A landscape with many peaks, sampled at points; each row gives a point and its height.
A climber steps from a point to the highest of its 2 nearest points, and stops where none of them is higher. Distance is the straight distance between rows; heights are no part of it.
z_210: [  8   0  13  19 -14  -6 -19  -6  11   3  14  24 -50   9   3   5   7   7
  -8   5  20 -27  -8  22  -9  -4  -8  16  37  13   9  -7]  (h 409)
z_962: [-35 -26  16 -14  36   6  -2 -22  -1 -21   5  10 -26   9  18  -1  25 -21
 -19  -9  36 -14  -7  33 -42  -3 -39  30  25 -11  -4  -3]  (h 316)
z_812: [ 28 -13  19 -20 -12  13  23   5  -1   0  -2  21 -23 -14  15 -18  -5 -34
  -9  14  34  -5  18   0   5  -8 -10   5  -3  16  18   8]  (h 63)
z_154: [  3  13   5 -14  -9  37   6  31   4   6 -27  -4   5   8   5  20  17 -32
  -4  26  18 -14   3  21  -1  22 -19 -18   4  -5   6  -6]  (h 309)
z_530: [-10 -13  14 -32  32  13  21  -3   9   1 -19  -3   3  -9  13  29  12 -12
  -9 -18 -23  10  21 -34   6  -7  17 -17 -26 -13   7  -1]  (h 639)
z_255: [  8  16 -30  19  -1  -5   5 -43  11  24  27 -23   4  18 -13  35  -3  25
  -4  -3  -3  14 -42   5  14  -8   3  -2  -4  -7  10  -8]  (h 375)
z_791: [ 40  -4  13  19 -29  -9  -3  -9   9 -21   2 -12 -10 -29  -7 -16   2 -23
 -26  29  35  -3 -25   0  23  -2 -10  -7   1  15   5 -14]  (h 320)
z_747: [-22  20  -8   7  -1   5 -27 -17  -3   6  16  -8  -9  24 -11  35   4  24
   4  -7 -14   2  -4  16  -4  -2 -20  -6  22   3 -25 -20]  (h 507)
z_151: [ 15  -4 -17 -11  -6  25  17  -9  24 -11  -8  -9  -6  -1   2   0 -26 -31
  11   2  59  13 -21  29  14   4 -48 -14 -16  11 -32 -10]  (h 239)
z_500: [ 20   0 -24  29 -11 -28  -8 -43   4  -3  31 -25   9  -7 -22  23   7  46
  14  -7   0  23 -18  11  14  -3  -7   5  20   2  -7 -10]  (h 406)
z_30: [ 15   9 -11   3 -21 -10 -27  -5  28   3   7  -4  12   8  11   3   0  15
  12 -36 -30 -21 -36  11  46  -7  27  14  -3 -10  -1   7]  (h 101)
z_572: [ 24   6  11  37 -16   2  23  27   2   1   8   5  14 -30  -8 -15 -17  22
  30  -5 -14 -13  14 -28  28 -31  42   8 -18   7   2  29]  (h 511)
z_424: [-10 -11   2  19 -40 -13 -18  -9   0  -6   2 -22  37 -13 -19 -26  12  28
  13   9  -1   4 -35  -5  26  -5  22 -11 -11   8  27   0]  (h 725)
z_83: [ -4   6 -34   5  -6  -7   4  -4  16 -10 -21 -14  17  -2  -6  15  -5 -14
  -5  13  35  22 -19  36  18  35 -44 -13  -4   1 -29 -29]  (h 206)
z_9: [-38  17 -10 -18  15   3   4 -38 -12  36   9 -31 -16  26   4 -14  16  37
 -19  13  11  -8 -34  27 -13  -9  28  -9  29 -11 -19  -4]  (h 95)
z_732: [  8 -27 -23  -2   6  -4  26 -10  17   2   5  -1  28 -22 -19  12  -8   2
  -5  -4   2  -6 -24 -15 -22   2  -6   7   3 -17  45  34]  (h 688)
z_974: [-50  -3 -19  -9  31 -19  15  -1   7  17   3   1  15   0 -22 -27 -21  10
   7 -16 -12  -3 -25  12 -26 -19   8  21  -5   1  21  19]  (h 563)
z_552: [ 20   5 -24  18  33   2  28 -11   1  20   9  18   0   6   3  20  -4 -12
 -29 -12 -12   6  -3 -16 -32   0  16  11 -12 -30  10   9]  (h 285)
z_416: [-26 -17  -2 -11  24   5  -6  35   1  -3 -22 -22  13  -5  11   7  16  26
  -1  32  -8   1  18   6  -2  39 -13 -32   4   1 -44  -7]  (h 404)
z_991: [  7 -13  -8  20 -11   4  -4 -14  27  10 -17 -17 -15  -7   0   8  14  19
  -1  24  53   5 -24  32  13  16  -5 -31   7  11   1 -33]  (h 402)
z_631: [-48  17   1   4  19  14  -3   1  -1  -5 -17   5   9  15 -13  46  25 -37
   1  -2  13   5   6  34 -21  -4 -23  12  10  -6  18 -21]  (h 506)
z_766: [-19  17  -5   5  -7  14 -17  11 -17  13  -1  15  11  16 -11 -16   1  19
  28 -15 -27   9  28 -19 -10 -12  19 -13 -11   0   5   6]  (h 279)
z_380: [ -6  22   1  55  10  -9  14 -12 -14   9  17  -5 -20   8  -7 -46  -4   8
 -27 -17  17  -9 -11  15   5 -22  33  19  10 -14 -20 -17]  (h 752)
z_422: [-17 -11  -7  15  18  15  -3 -18   8   2  11  47  -9  18  -2  10   5 -14
  -8 -23 -25  -3  37 -51  -8 -36  18  10 -23  -9  11  23]  (h 515)
z_703: [ 42  28  27   7   3  22  -5  14 -21  -4  19   0 -16   8  19 -13   5 -28
  -7 -13 -20 -15  -3  -3 -12 -10  11  13   3  -9   6   4]  (h 376)
z_406: [-22  18 -17 -27  20  21  -4  18   3  13 -18 -26  19  20   7   8 -11 -12
  -3   5   0   4 -35  31 -22  35 -25 -17  -9 -15 -29 -14]  (h 148)
z_951: [ 38   6   0  36  -9  -7   2 -11  15  11  10   0 -39 -10  -3  43  -3  31
  20  16  21  16   8  -1  18  -5   4 -15  13  18  10 -21]  (h 476)
z_125: [ 39  16  28  22  -7   8  -2  -1  -7 -22  13 -13 -22  -8   1   4  11 -31
 -24  10  12 -15 -20   6   9  -7 -15  17  12   4  17 -17]  (h 346)
z_878: [-34 -16 -12 -16  23 -15  -5 -29  -9  -3  16   2   0  15 -26   3 -20  -1
 -17   3 -16   9 -12 -35 -36 -10 -20   2 -21  12  26  14]  (h 565)
z_768: [  8 -10   6  29  -3 -15  21  -3  -4  13   7  16 -29  -6  21 -57 -17  19
 -12  -6  24  -1  -7   9  -2  -1  46  -3  -7  -1 -20 -10]  (h 682)
z_797: [ 24  18 -18  12 -30  22  15  13 -19   7  10 -10  21   2 -20 -14 -29  -7
  -3  23   0  11   4 -14 -25  18 -10 -38  -3  -3 -10   3]  (h 241)
z_306: [-21  -8  -5 -30   6  28   1  -8  -9   1   8   7   3  18   3 -34 -26 -18
  -7 -10 -17   8  11 -36 -19 -14  -5 -27 -30   4 -15  11]  (h 802)
z_257: [-17  12  24  13  -9  39 -19  -1  -3 -36   8  -4  -3   6 -17  -1   8 -21
  -7 -22 -12 -21  18 -16  17 -27 -27 -14   9   1 -21 -12]  (h 386)
z_334: [ 43  11  -1  13   0 -13   7  -7  31 -11   2  -5 -19 -18   7  16 -10 -21
   5 -24  19   3 -14  27  44  -8   0  14  -2   6 -15 -18]  (h 733)
z_470: [ 32  25  -6  10   5  18  20   8  -4 -15  14 -15  13   2   5  -4 -13 -18
  13 -47  -6   2   0  31  -3   6 -12   3   9 -21 -28  -6]  (h 196)
z_75: [-14   4   3 -27 -22 -10 -37  35   0  -2 -23  24  -3  12   0   5   8 -11
   4  24 -11 -19  18  13  -8  25 -17   7  20  17  -6   9]  (h 339)
z_796: [ -8  15   6  -2 -19  -5 -30  -3   5   7  -3 -20  14  16  12 -23  19   1
   1 -14 -15 -16 -48  33  32  -4  27  10  -1  -5  13 -12]  (h 82)
z_258: [  7 -10   6 -10 -16  22  -5   6 -13   3   9   9  28   2  -4  -8  28  15
  34 -10 -24   9  34 -14 -26   0   6 -18   1  -1  29  27]  (h 304)
z_967: [  9  26 -11   7 -13  14  15  22  -6  29  -9  -9   3  11  -2  -2 -13  -5
   7  23  19   4 -19  26 -21  22   6 -20   1   0  18 -10]  (h 269)
z_294: [ 27  -3   9  31 -26  20  11  18  13  16   6   3 -16  -7  11 -29 -21  19
   1   5  16 -28 -20   0   9  -3  48 -31  -4  -1 -14   7]  (h 607)
z_906: [ -2  -4   1  -2  12  10  13 -10   9   9  -8  -4  10  -2  12  -4  32 -13
  -1 -20  15  -6 -28  32  -4  -5   9  13   8 -24  37  -1]  (h 424)
z_971: [  9  -7  33   3   3 -32   1   4 -26 -12 -10   5 -22 -26  19 -31   6  15
  -8  22  13  13  15 -18   6  -1  20   9  -1  12  -1 -18]  (h 857)
z_197: [ 29  27 -19  35   1   8  -7  -5   2  -1  23  13  22  18  -1   7   0 -17
  -2 -30 -45 -12 -10 -21  15 -25  14  33 -23 -19   0  18]  (h 134)
z_342: [-48  -9 -22 -18   4 -21   6   1  10  18 -18  43 -17  18   1 -28 -32 -13
  -7   0  -1  12  24 -19   8 -13  12  10 -25  14   4   5]  (h 653)
z_201: [-31   1  12  -6   0  -3   3  -6 -23  -7   5  13 -18  13  -2 -16  -1   5
  29  13  13  33  37  -1  -4 -13 -31  -2 -13  39   7 -15]  (h 646)
z_867: [ 17 -40  -9   4 -21  21   5 -29   0 -11  24   0  22  -6  -2  -4  22  34
  16 -12  -3  14  20 -18 -18   3 -15 -34   5  -6  13  16]  (h 361)
z_20: [-13  18 -19   4  -2  21   9 -16 -12  -7  14  20  -3  31 -10 -16 -31 -49
 -11  -5  13   9   1   4 -21 -15 -33   2 -13   6   6  -6]  (h 278)
z_116: [-29  -6  24  11  10  25   7  12  -9  16 -10  -8 -27   0   3 -12   8  27
  -4  27  20  -3  12   1 -25  -3   3 -40  10  13  -1 -21]  (h 514)
z_15: [ -7 -30 -17 -13  13  -2  20 -17   6  11  15  14   5   3 -20   3 -14   0
  -7   7  -7  -3 -10 -39 -43  -6  -7   6 -28  -2  52  46]  (h 609)
z_645: [  1  -3   0 -14  14 -14  12  19 -15   1  -2  16  15 -21 -29  -7 -30  -6
  -7  -1 -30  -1  39 -57 -13 -12  15   7 -10  -3 -10  34]  (h 510)
z_566: [-22 -18 -13 -19  17  14 -20 -30  10  25  23  21  -3  34  16 -11  17  15
   1 -33 -26  -8  -8  -4 -28 -13  18   4   0 -15  12  22]  (h 482)
z_106: [ 39  -9   2  -4   9 -24   0  -9  14  -2  38   0 -15   1  18  11 -27  22
  22 -35 -38  -6 -16 -18  18 -15  15  31 -17   8  -4  30]  (h 596)
z_941: [-14 -18  -1   3 -16 -24   7  -4   0  11 -19  29 -20 -12   1 -22 -13   9
 -20  23  23   9  13 -30  18  -5  21 -10 -16  15  12  -5]  (h 731)
z_961: [  2 -14  -6 -27   6  39  19  25  26   3 -48   4  13   5  25  24  23 -17
  26   5  45  -6  10  36  30  19 -16 -22  -7 -12  -8  -3]  (h 379)
z_155: [-26 -13  35  -9  15 -17   0   4 -26 -18   2  -1 -15 -15   3 -34  15  11
   8  17   6  12  20  -5 -16 -14 -13  13   3  30  11  -8]  (h 730)
z_647: [ 17  -1  -3  30  -5   3  25  31   5  32  -5  15  17 -12   2 -12   2  30
  25   1 -21 -12  21 -17  -1 -11  56   0 -16  -9  20  32]  (h 461)
z_386: [ 23   2   0  30 -10   6  -8 -16   7 -15  33  -6  13  -1   2 -26   1   2
  -1 -34 -22 -21 -30  -1  23 -32  16  18  -6 -10   2  13]  (h 120)
z_461: [ 39  -7  10  34 -18  12   7  15  19  -7  -2 -15 -14 -30 -11  33  11  14
  22  21  19  -7  22  11  11   5  -9 -21  39   7   4 -10]  (h 429)
z_656: [ 23  14  -5  -6  20  20  18  22  10  15 -19  -9  20  -9   2  25  15 -21
  -3  -8  -7 -18 -16  16 -25  16  20   2  17 -42  27  11]  (h 369)
z_292: [-31  15  -7  23  20  10   1  -7 -14   8  13  -6   1  12 -20 -47 -10   7
 -23 -31  -6 -15 -10   8 -28 -14  18  -2  13 -22 -24  -2]  (h 812)
z_853: [-25   6   7  -9  36   0 -16  -9 -16  -4   9  14 -22  23   1  -4  17 -31
 -29 -11   3 -13   0  22 -58   4 -11  26  31 -11 -11  -5]  (h 338)
z_260: [ -6  11  13  -4 -24   4 -18   3 -38 -32   6 -17  30 -13 -10 -49 -31  -3
   1   1 -16   1  -1 -43  19 -22  10  -5 -22   7 -22   8]  (h 655)
z_679: [  6  -2  21   2 -20  -4 -12  43   2 -20 -26 -15  13 -32 -10  -4  12  -8
 -22  35  -3 -29  12  -3   6  29  -6  -6  33  -3 -16   4]  (h 324)
z_614: [ 34 -19  -4 -15 -42  -3 -18 -11   4 -15   2  -2   5  -4  12 -21   0 -17
 -22  30  21   2 -13  -7  17  24 -28 -15  -7  14 -18   0]  (h 290)
z_254: [ -7 -14  10  -9   0 -18 -30 -23 -11 -19  16 -25   7   1   4 -13  14  16
 -23   5 -12  -3 -32  -1  -7   9 -19   7  10   4  -7  -8]  (h 586)
z_389: [ 45  13  -8  21 -22  32  15  -1  -6  -9  20 -23  16  -2  -1 -13 -17  -1
  11 -16   3   6  -6  10  -4  12 -12 -33  -1 -11 -24  -7]  (h 218)
z_93: [ -4  18  15 -16  35  -9   1  26 -16   0   4  16 -20  -6 -10  -7 -29 -20
  -3  -6 -32  -6  20 -33 -27 -16  13  16  -6   8 -10  16]  (h 463)
z_610: [-31  16  -1  -8  26  32   8  -3 -13  -7  12 -12  10  12 -10 -34 -24 -15
   0 -39 -22   2   3  -7 -22 -22   2 -15 -16 -10 -26  -6]  (h 899)
z_378: [ 37  -8  11  23 -26 -20 -19  -5   9   9  11   8 -47  -9  14  -5  -4  30
   4  27  28  -7 -13   8   2   8  10  -9  20  24  -1 -14]  (h 439)
z_573: [  7   0 -14  18 -22  -4 -26 -14  11  -5   4 -21  13   2 -10  42  14  41
  23  -5 -15  16   3   4  26  13  -8 -19  14  -1 -15 -19]  (h 456)
z_17: [ 45 -16  24 -17  -7 -19  19  -1  -8 -16  19  -5   7 -24  -6   6   5   0
  28  -1 -13   9  23 -31  20 -19   2  25 -20  16  41  36]  (h 32)
z_694: [ 15  20  17  12  29  -9   2  -4 -18   5  31  11 -24  14  22 -18   2  -5
  11 -28 -23  -2   2  12  -8 -31  19  47   0  -2   9   5]  (h 403)
z_702: [ -3   3   6 -28 -11  18  -1   0 -27 -16   6 -15  26   2  -6 -21 -26 -10
  -2   7 -14  15  21 -35   9  -6 -22 -24 -24  12 -34   2]  (h 716)
z_414: [-16 -14  44   5  14   8   5  13 -15 -13  -5 -23  -8 -18   8 -29  41  12
  -1  15  20  -9   2  26 -11   2  -9  -2  19   8   5 -15]  (h 610)
z_237: [ 38   8   9  -3  -1  -1   1  -3  19 -19  18   4 -27  -1  25  13 -22 -22
  10 -36 -19  -4  -4  -5  45 -22   1  19 -13   6 -15  -4]  (h 661)
z_40: [ 40  17 -16  -1  22   5  44  19  -5  20 -13   3  18 -10  14  -3  -8 -24
  -9 -17  -4  10   1   7 -18  20  27   2  -7 -40   1   5]  (h 321)
z_73: [ -7  14   5 -19 -22 -17 -26  24 -20  13 -16 -25  13  14  -7  10  -7  28
  31  44 -19  23   0 -17  -2  31   4 -17 -20  18  10  -3]  (h 571)
z_639: [ -8  17   2  13  -2 -15 -10  12   0   3  -6 -16   6   0 -12  44  28  13
  24  21   6   7   0  47  -2  18 -21  15  34  12  17 -21]  (h 642)
z_356: [ -7   0  23 -35  18  23  -4   7   6  -1 -18  -1 -13   4  10  39   0 -36
 -27  17 -18  -5   8 -38   9  -5  -8 -18 -25   6   4  -6]  (h 759)
z_140: [ 21  15   9 -18 -25   1  15  35  -8  -1   2 -22  29 -18 -10 -13 -13  -9
  32  11  -6  -4  -5  15   1   5  -2   4   0  15  15  20]  (h 633)
z_239: [ 40 -14  -1 -17 -23 -19  17  14   7  13 -24  30 -14 -16  20  -6   3 -16
 -12  29  35  -4  23   9  11  27   7  -2   9   7   9   0]  (h 83)
z_725: [ 13 -13   3   0   5 -23 -16  -4   3 -15 -13  30 -38   8  34  17  19  -5
 -27  -3   9   3  29   8   5  31  -8   7  17  -5 -38 -28]  (h 143)
z_778: [-26   2 -16  14  11 -13  -3 -21   3  35  -9  -4  -3   9  -1 -14  19  31
 -39   2   1 -23 -24  12  -4   0  50  -2  27 -30  -1  -5]  (h 84)
z_114: [-15 -16   2 -26  29   0   8  13   0  -6 -26   7   9  -8  12  33  19  -3
  -8   9  -8  16  43 -11  -6  24  -8 -15  -2  -9 -22  -8]  (h 513)
z_87: [  6  40 -13  28   5 -25  10  13 -28  10   3 -11  23   2  -9 -29 -12   2
   7 -10 -18  25  -9  11   7  -1  27  18 -15  -7  -3 -14]  (h 750)
z_229: [ 20  17  -2  33  -1  -8  -5   2  -7 -22  -3  17  19 -13  -5  -2  21 -19
 -15 -36 -25  -4  21  -6  21 -11  19  28   9 -31  -6  -3]  (h 152)
z_593: [-34 -28  10 -13   8   5 -26  -4  22 -19 -13 -17  -1  -3  10  10  31  10
 -17  12   5 -16 -19  14  23  15 -27  -7   5   7 -17 -10]  (h 508)
z_529: [ 16  15   6 -10  -7 -37   3  23   7  -6 -19   5 -14 -16   8   8 -24  -7
  11   3  -1   9  12   5  41   6   6  17  -1  20 -16 -14]  (h 853)
z_543: [ -5  -4  12   2   2  -7  11  31   2  21 -24  -8  16 -15   5 -10  14  34
  20   1 -11 -14   6  11   3   5  62 -19   8  -9  24   5]  (h 399)
z_77: [ 17 -11  12   3  13 -17 -15 -33  -2  11  44  -5 -30  11  16   7  -1  52
  12 -18 -31 -14 -13 -29  11 -33  29  30  -5   3   0  32]  (h 553)
z_135: [-20  15   2  38   5   2   5  -7 -15 -39   4 -11   3 -12 -38  -8 -11 -12
 -21 -16  10  -1  13  -1   2 -15 -30  -4  17  -2 -27 -25]  (h 421)
z_589: [  7   0 -24  27 -17  10  -3 -30  28  22  -2 -14   0   4  -8  16  12  12
 -20   4  29 -12 -47  24  17   2  12 -16  14 -17  19 -17]  (h 355)
z_152: [-39   5 -13   2  28   6  -4 -37 -13   3  24  -5  -7  20 -18  18  -7  19
  -5 -11  -8  13   0  -4 -32 -17 -20  -8   5   5 -10 -11]  (h 534)
z_120: [ 10  -2   1  29 -10  -1  -9  15  14  -6  -3 -12   0 -20 -20  28   5  19
 -10  11  -5 -28   3   6  -7  17  -1 -11  55 -16  -7  -3]  (h 378)
z_409: [  0   4  -8 -44  -9 -39   0  20  -3   9 -34   5   2   7   9  23 -19   3
  18  11 -12  25  34 -13  36  26   9   3 -27  15 -12  -3]  (h 723)
z_208: [ 37 -11  22 -21  -2 -20  26   7   0   4  10   9 -23 -18   9  -4 -21 -19
   6  16   7   0   8 -30  25 -22   9  25 -28  28  33  27]  (h 47)
z_708: [-26 -16  -6  -8   6  12   5 -19  -1 -12   9  26 -16  15  -4  -9 -10 -19
  -1  -4  28   0   0  13 -37 -11 -43   5   8  11  16   7]  (h 293)
z_926: [  1  19  17 -11  28 -13  -1  22 -12   9  12   1 -25   2   1   4 -14   9
  18  -9 -24  -3   7   8 -27  -6   8  23  14  15  -2   7]  (h 431)
z_615: [ 15   1 -22  -2  15 -27  10 -16  -6  -3   9  19   1  12  -3  31 -11 -30
 -26  -4 -22  21   4 -31 -11   5  -1  25 -27 -10  17   9]  (h 261)
z_465: [-12 -24  -4 -33 -17  20   7  13   9   4  -7  29   2 -10 -15   3 -17 -11
  -2   4   3 -20  39 -24 -13  -5 -19 -14  12  11  -3  33]  (h 505)
z_606: [ -1  22   7   6 -11 -16 -12  10  12  -1 -11  14  -7   3   4  -4  -6 -41
 -13   3 -10 -15 -20  -2  45 -22  16  33 -16   5  30  -5]  (h 652)
z_67: [ -3 -17   7  15  11   9  17 -15   6  22  -4 -25 -24  -6  10  16   2  39
  -5  32  31  19  -5  -5  -2   9   7 -47  -5  11   1 -31]  (h 459)
z_547: [ -3 -28  -5 -49   5  16  24 -18  24  -2 -29  20   5  -2  28  23   3 -53
 -11  -7  35  12  17   0  36  -5 -20  -1 -23  -9  -3  -3]  (h 559)
z_569: [-44   7  -4  23  18 -12  -4  -3 -10 -20  -9  11  11  -8 -34  25  21 -11
 -16  -4   4   7  26  12 -26  -1 -18  11  27 -10  -5 -16]  (h 464)
z_437: [-30  -1  -1 -31  21  17  -1  -6   4  37   5 -25 -17  21  17  -3  -6  49
  15  -2   8 -18 -25  33 -27   6  14 -26  22  -1 -28   3]  (h 105)
z_413: [-36   0  -3   7 -10  -8  -1  -5   0  11 -15   9 -10   8 -16  18   3  28
  27  13   9  32  27  -4  13   0 -11 -19 -12  25  16 -21]  (h 581)
z_897: [-19  12 -32  -5  10   9   5 -17  16  12 -20 -24  21  16   5  18  -2   1
  -1 -13  26  15 -42  44   6  26 -17  -9   5 -28 -22 -29]  (h 176)
z_538: [-28 -17  -6   8  13 -15  22 -27 -11  10  15  -9  19  -3 -15 -34   6  21
   7   0   7  18 -24   3 -21 -17   7   8 -17   7  49   9]  (h 525)
z_403: [  0  -4  -1   5  -4 -30 -32 -16  -9 -18  -5  34 -12   4  10  24  19  13
  -6 -15 -21  17  36 -24   7   4   0  20  10  -8 -13 -10]  (h 172)
z_658: [-24 -19  10 -12  28   1 -20   1  12 -19 -19 -14   3  -1  17  28  44 -24
 -48  21   6 -16 -23  15  -1  32 -24   8  11 -16 -12 -15]  (h 434)
z_793: [  9 -25  -6   4   3  -9 -13 -28 -14 -23  27   1   2   5  -2  27  18  16
 -10  19  -3  16  11  -4 -43  26 -49   1  21   4   0   0]  (h 217)
z_955: [  6  -7  -4  -7 -14  -5   5  24  16 -13 -11 -20  37 -25 -14  22  18   6
  36   5   0   1   8  32   6  20 -23   4  23   2  17   7]  (h 771)
z_262: [ 20  10   3  -2 -17   3  26  25 -10   0  13 -12  42 -19 -14 -32 -26  -7
  25 -14 -25  -6  -1 -12  19 -21  26   9 -27   3   7  39]  (h 560)
z_823: [-30  17 -12 -16  -2   6 -15  25  -5  15 -17  12  13  13 -20  -1  -8  -6
  11   5 -18   2  18  -1 -28  15   1 -19   2   4  -6   1]  (h 305)
z_534: [ 36 -31 -19  -6 -18 -11  -8 -22   3  -9   8 -10  11  -2  14   9  13   7
 -24  32  11  20 -18  -9 -17  47 -33 -17   4  -4  -3  -5]  (h 252)
z_297: [  8  18  11  21  -1 -15   9  -1 -13  -4   2 -35  26 -22  -9 -12   2   7
   1   0 -15  11 -31  -6  32 -15  30   5 -17   0  19 -13]  (h 842)
z_798: [ 15 -11  -5  25 -32  12  17   3  23   4   1   3   3 -23 -10 -26 -18  27
  28 -10  29  -2   2  12  24 -11  29 -38  -6  13 -15   3]  (h 533)
z_352: [-30   0   9   1  27  20   5  12   8  -3 -16  -9  -7  10   8  37  36  -6
  20   8  36   2   3  54  -3  14 -35   5  15   0  -5 -18]  (h 561)
z_85: [  7 -13  -2   2   8 -36 -18 -10 -13 -31  17  12 -15  -5   0  34   2  15
  -5   5 -14  20  31 -10 -22  21 -38  18  22  11 -33  -5]  (h 195)
z_248: [  7  -4  10  -4 -26 -38 -45 -15 -29 -30  15 -19  13  -6   5 -29  -3  24
   8  10 -12  12 -30 -17  11   7  -6  23  -7  14   1  -3]  (h 636)
z_189: [-40 -12 -16 -10   8 -30  -2   2  11  13  -3  15   2   6   2 -47 -27   8
  -8 -10 -17  -5 -20  -9  -2  -9  30  16 -21   6   6  19]  (h 600)
z_939: [ 10  23   8  19   1  -3   0   2  -1 -25   0 -14  14  -4  -5  -4  22 -18
  -2 -45  -7  -5   3  37  20  -1  -1  26  22 -21 -14 -18]  (h 173)
z_923: [ -6   0   4  -7 -21  -5 -25  25  20  -6 -12  18 -23   9   9  -2   7  -5
  10  -2  17 -32  -3  49   3  19 -24  12  33  16  -8   0]  (h 374)
z_843: [ -2   3  18  -7   0  -9  -3  35   3  -2 -43 -21  23 -17   8  -6  33   3
  -6  13  -2 -18   2  23  26  25  29 -11  15 -11   2 -19]  (h 326)
z_820: [ -4   5 -12  14 -11   9 -12  13  13  13 -12  55  -4  13  -7   9   2 -21
 -13 -10 -24 -25  30 -36  12 -22  25  14  -8 -11   9  25]  (h 562)
z_557: [ 23  48 -18  34 -11 -16   5  17 -10  14   2  12   1  16  -1 -16 -19 -34
  -8   1  -9   7 -19  16  17  -3  15  36 -19  -2   6 -12]  (h 701)
z_438: [  0 -20 -16  -2   1  15   9 -11   7  11   5 -23  25 -10  -7  -4  -1  18
  -8  12  12  -9 -44   8 -39  16  -5 -21  18 -23  26  13]  (h 816)
z_91: [  1  30   2  -5 -18   0 -26  20  -2   6 -23  26   2  11  -9  15  -7 -41
 -18  13 -24 -12   7 -35  29 -11  18  18 -17  -1  18   6]  (h 611)
z_302: [  4   0   2 -38 -17 -24  -1  22 -19  18 -15  -3   2   5   0   1 -29  15
  19  30 -12  19  29 -38   1  22  11 -13 -28  15  -4  17]  (h 632)
z_754: [  1 -10  -4 -31 -26  -6 -16  11  -3   2   9  24  -6   5 -18  -8 -45  -4
   3   8 -22 -12  21 -55  -6  -8  -8   4 -14  19  -3  50]  (h 564)
z_709: [ -7  -4   0 -40  -8  19  10   3  14  -1 -23   8  14  -5  -3  45 -10 -54
 -26   8   7  -6  17 -25  38  -7 -16  -4 -17   1  -5   2]  (h 659)
z_264: [-21 -21   8  -7  12  14  23 -20  13   4   0 -14   4 -10   8 -25   8   9
  15 -15  28   7 -28  21   3 -18   2 -13 -10   2  24  -7]  (h 475)
z_426: [ -1   6   2   9   8  18  29  -3   3  11  -3   9 -26  -4  -5  40  -5  -1
  17   6  15  20  25  -9   3 -13 -10 -16 -10  15  19 -15]  (h 524)
z_890: [ -4 -15   1 -16 -23   7 -28  29  -1  -5 -11 -24  23  -4  -3  11  -4  35
  16  35 -26  -2  16 -26  -1  33  -6 -41   3   7 -31  10]  (h 493)
z_4: [  8 -27  -1 -11   4 -30   7   2  15  -5 -23  28 -33 -12  24 -14   6 -11
 -32   6  36  -8   7  22 -11  33  -7  13  22  -3  -9 -10]  (h 112)
z_408: [-15 -12 -23   2  24   6  -7 -30   5  15  22  35   8  44   3   7  16 -18
   3 -29 -33  13  13 -22 -23 -26  14  29 -35 -14  33  23]  (h 473)
z_16: [ -7 -33 -10  -5 -35  14  10  -5   9  -1   5   6  14 -12 -10 -20 -10  38
  34  -5  14  13  29  -6   0   2  -8 -41  -3  16 -10  15]  (h 438)
z_561: [  0   7  11 -13  18  -1 -16  10  -5 -16 -15   1  -5   2   5   4  18 -52
 -55   5   1 -20 -15  10 -29  25 -12  18  17 -23 -10 -12]  (h 373)
z_760: [-10 -18   6 -27  21  45  18   2  18  -8 -24  21 -13  13  37  27  13 -30
  11 -15  38   0  19  20  -2   6 -36  -5  -8 -17 -21   0]  (h 462)
z_388: [ 26   0  19  15  -4 -24  -8 -17 -28 -29  13  -1  15 -20  -8  15  20  10
  18   1 -18  24  21 -35  16 -15  -2  27  -5   2  28   4]  (h 16)
z_228: [ -6  13  -4 -24  32  27   8  23  -3  24  -1 -25   2  14   9  12 -12  16
  23   2   2  -3 -18  32 -47  25 -15 -16  15 -10 -25   3]  (h 124)
z_626: [  0  23  15  17 -10 -12 -38 -10 -43 -36  14 -20   3 -13   6 -33 -22  21
  19  -5 -11  10 -14 -34  23 -22  12  23 -17   9 -17 -11]  (h 620)
z_535: [-25 -14   3 -14  11  -1 -17 -31  11  24  30  -2 -16  15   6  -3  14  49
   9 -20 -23 -30 -20   0   2 -38  33  12  19  -1   0  34]  (h 521)
z_931: [ -2  17 -13 -11  -8  28  21  -9   6   4  -5   4  -5  18   4   2 -23 -50
  11  -3  34  22  -2  19  18 -14 -33  -6 -26  11   5 -18]  (h 262)

For each start below, name the point where the climber stops.
z_897 | z_248
z_40 | z_971
z_386 | z_356
z_17 | z_754
z_255 | z_438
z_388 | z_754
z_258 | z_610
z_408 | z_297

Call two points neighbours if one is among the 2 nearest of the other. Go from one point of each pair to the other, from neighbour to neighbour, staying as high as possible. Name the lowest point that can't be avoided.
z_610, z_248 | z_626
z_529, z_356 | z_416
z_297, z_529 | z_408
z_971, z_955 | z_679
